Each row is a point on a landscape with many peaks, with its height.
From any point a climber takes the steepest step (rise divided by distance) to one of its 4 nearest points. It stops when none of these is higher. Distance is the straight distance between rows; heights are no part of it.
j_229 (h 352): [-38 -10 -74  37  12 -42   7  74  88  27  97  -1 -35  34 -39]
j_801 (h 322): [ 41  47  58 -27  11 -40  33 -43 -68  21 -95 -49  23 -41  44]
j_3 (h 281): [ 40 -15  34 -56  36 -63  28  23 -35 -29 -64  58  15 -21   4]
j_438 (h 446): [ 38 -10  54 -21   3 -61  40 -17 -63   2 -75   4  20 -18  29]
j_138 (h 345): [ -2  21 -13   0  30  52 -44  16  28   0 -16  15 -25 -26 -33]
j_866 (h 630): [ 19 -44  18 -53  20 -78  38  58 -16 -37 -12  52  10   9 -12]
j_285 (h 529): [ -5  33  15   3 -29  52 -21 -65 -13  15 -13 -41  10  -8  22]
j_84 (h 392): [-20 -31 -55  16  -7 -72  37  69  78 -10 109 -24 -32  75 -26]
j_687 (h 522): [-51 -19 -56  68 -21   4 -11  31  57  20  90 -11 -17  38 -16]
j_377 (h 360): [ 45 -27  53 -37  23 -83  44  16 -55 -13 -77  35  21 -19  24]
j_689 (h 475): [-54   4 -78  71  21  19 -31  51  87  66  68  13 -34   3 -45]
j_200 (h 685): [ -1  19   3   0  -2  56 -25 -33  -3   5 -18 -12  -5 -16  -7]
j_482 (h 415): [-28 -24 -55  31  -2 -40  18  65  63  -1  92  -1 -29  48 -26]
j_205 (h 690): [ 13  -7  53   7 -38 -36  36 -46 -54  12 -45 -21  33   0  49]
j_327 (h 580): [ 13  13   5 -16  16  40 -25 -12  -7  -2 -30   6  -5 -23 -10]
j_565 (h 493): [-19  25  -6  37 -45  71 -35 -47  19  17  14 -36   3   1   5]
j_931 (h 383): [ 44  52  31 -59  50  -5   0 -34 -58   6 -85 -23   9 -47  14]
j_587 (h 619): [ 41  10  -1 -62  63  -5 -12  26  -9 -35 -63  56  -2 -48 -17]
j_52 (h 621): [-13 -25 -39   5  24 -22   5  68  55 -16  48  32 -23  11 -36]
j_149 (h 521): [-41 -22 -21  66 -76  15   4 -17  22   3  84 -22  23  65  28]
j_132 (h 636): [  0 -12  32  26 -65   3  23 -54 -27   8   3 -20  35  21  54]
j_800 (h 369): [ 47  23  34 -48  41 -17   9 -20 -60  -1 -81   7   9 -38  10]
j_424 (h 548): [ 20  -7  36 -21   2 -11  15 -30 -42  -3 -40   5  11  -9  21]
j_361 (h 551): [ 13   6  15  -7  -4  32 -11 -27 -18   0 -20  -8   4 -16   3]
j_75 (h 500): [-47   9 -59  72  -1  50 -44  21  66  50  40   0 -26  -7 -32]
j_995 (h 422): [  8 -53   8 -40   3 -76  41  53  -6 -37  15  43   3  29 -11]
j_299 (h 431): [-28   1 -40  35  20  31 -33  38  51  13  22  26 -22 -14 -35]
j_329 (h 488): [-19   3 -18  35 -10  44 -28  -1  21   6  18  -4 -10   1 -14]
j_385 (h 577): [ -6 -51   7  -1 -25 -40  30  20 -10 -20  37   6  18  41   7]
j_250 (h 437): [ 29  36  33 -40  18   4  -1 -46 -46   7 -63 -21  10 -37  16]
j_428 (h 420): [-27 -29 -26  17  -6 -18   8  46  39 -11  59  16 -15  33 -22]
j_889 (h 668): [  7 -32  25   5 -30 -23  29 -16 -36  -4  -5   4  20  13  31]
j_602 (h 48): [  5 -23  -6 -30  35 -21   6  50  16 -34  -6  49 -10  -6 -22]
j_142 (h 338): [ 29  73  52 -36  24 -20  18 -52 -71  24 -85 -64  18 -50  41]
j_184 (h 235): [ 21 -13   3 -43  38  -8   1  33  -7 -27 -36  51  -8 -23 -16]
j_941 (h 515): [-46   6 -42  70 -24  51 -31   7  47  35  50 -12 -13  10 -21]
j_682 (h 517): [-29  -2  -8  57 -67  49 -15 -38  15  15  40 -20  19  31  28]
j_54 (h 314): [ 13  73  25 -47  29  46 -29 -62 -40  14 -54 -49   2 -46   5]
j_369 (h 632): [ -7 -35  15  22 -53 -14  23 -20 -20  -7  23  -6  26  35  35]
j_653 (h 536): [  9 -14  15   0  -5   6   3  -4 -20  -9  -8  18   7   5   4]
j_609 (h 370): [  4  64  12 -28   9  66 -39 -62 -15  15 -35 -48  -2 -36  -5]
j_705 (h 618): [ -3 -16  12  20 -37  18   6 -32 -14   3  10  -6  14  15  20]
j_990 (h 439): [-20  29 -19  30 -14  77 -52 -24  29  19   3 -21 -15 -21 -19]
j_539 (h 449): [ 17  48  31 -22  -7  37 -16 -69 -33  16 -41 -46  12 -24  25]
j_271 (h 277): [ 16   4  -6 -33  55  11 -27  33   8 -26 -30  49 -15 -38 -28]
j_470 (h 524): [-37 -38 -29  53 -67 -22  22   1  34  -6 100 -23  12  78  16]
j_932 (h 502): [-32 -36 -48  36 -42 -54  32  40  54  -6 114 -34  -8  83  -8]
j_343 (h 436): [-12  -7 -20  17   5  35 -21  17  29  -3  17  20 -16  -3 -19]
j_779 (h 237): [  6   8 -30 -19  62  24 -38  50  45 -21 -19  54 -27 -42 -43]
j_745 (h 195): [-11 -31 -21  -3  17 -37  13  62  31 -31  41  26 -17  21 -27]
j_44 (h 539): [-23 -47 -13  21 -39 -29  30  18  14 -23  62   1   1  53   5]
j_415 (h 527): [-27 -32 -23  48 -33   0   5  14  28  -5  72  -6  -3  48  -2]
j_828 (h 366): [ 17 -34  28 -29   7 -47  27  22 -29 -17 -25  35  10   0   4]
j_360 (h 574): [  7  17  25   0 -22  38 -11 -54 -23   7 -14 -21  13  -7  25]
j_625 (h 523): [ 20  16  34 -10 -15  15   2 -49 -36  10 -29 -21  11 -14  33]
j_36 (h 326): [  8  -5 -10 -11  27  19 -17  17   7 -14 -15  33 -14 -14 -20]
j_433 (h 384): [ 29  17  13 -42  37  17 -15 -12 -28 -13 -51  12  -4 -33  -5]
j_749 (h 334): [ 28  93  38 -67  51   3  -4 -53 -68  21 -79 -57  10 -58  13]

Where does a climber stop that starts at each point below?
j_779 | j_200
j_377 | j_205
j_415 | j_889
j_433 | j_200
j_75 | j_889
j_602 | j_200
j_565 | j_200
j_470 | j_889
j_149 | j_889
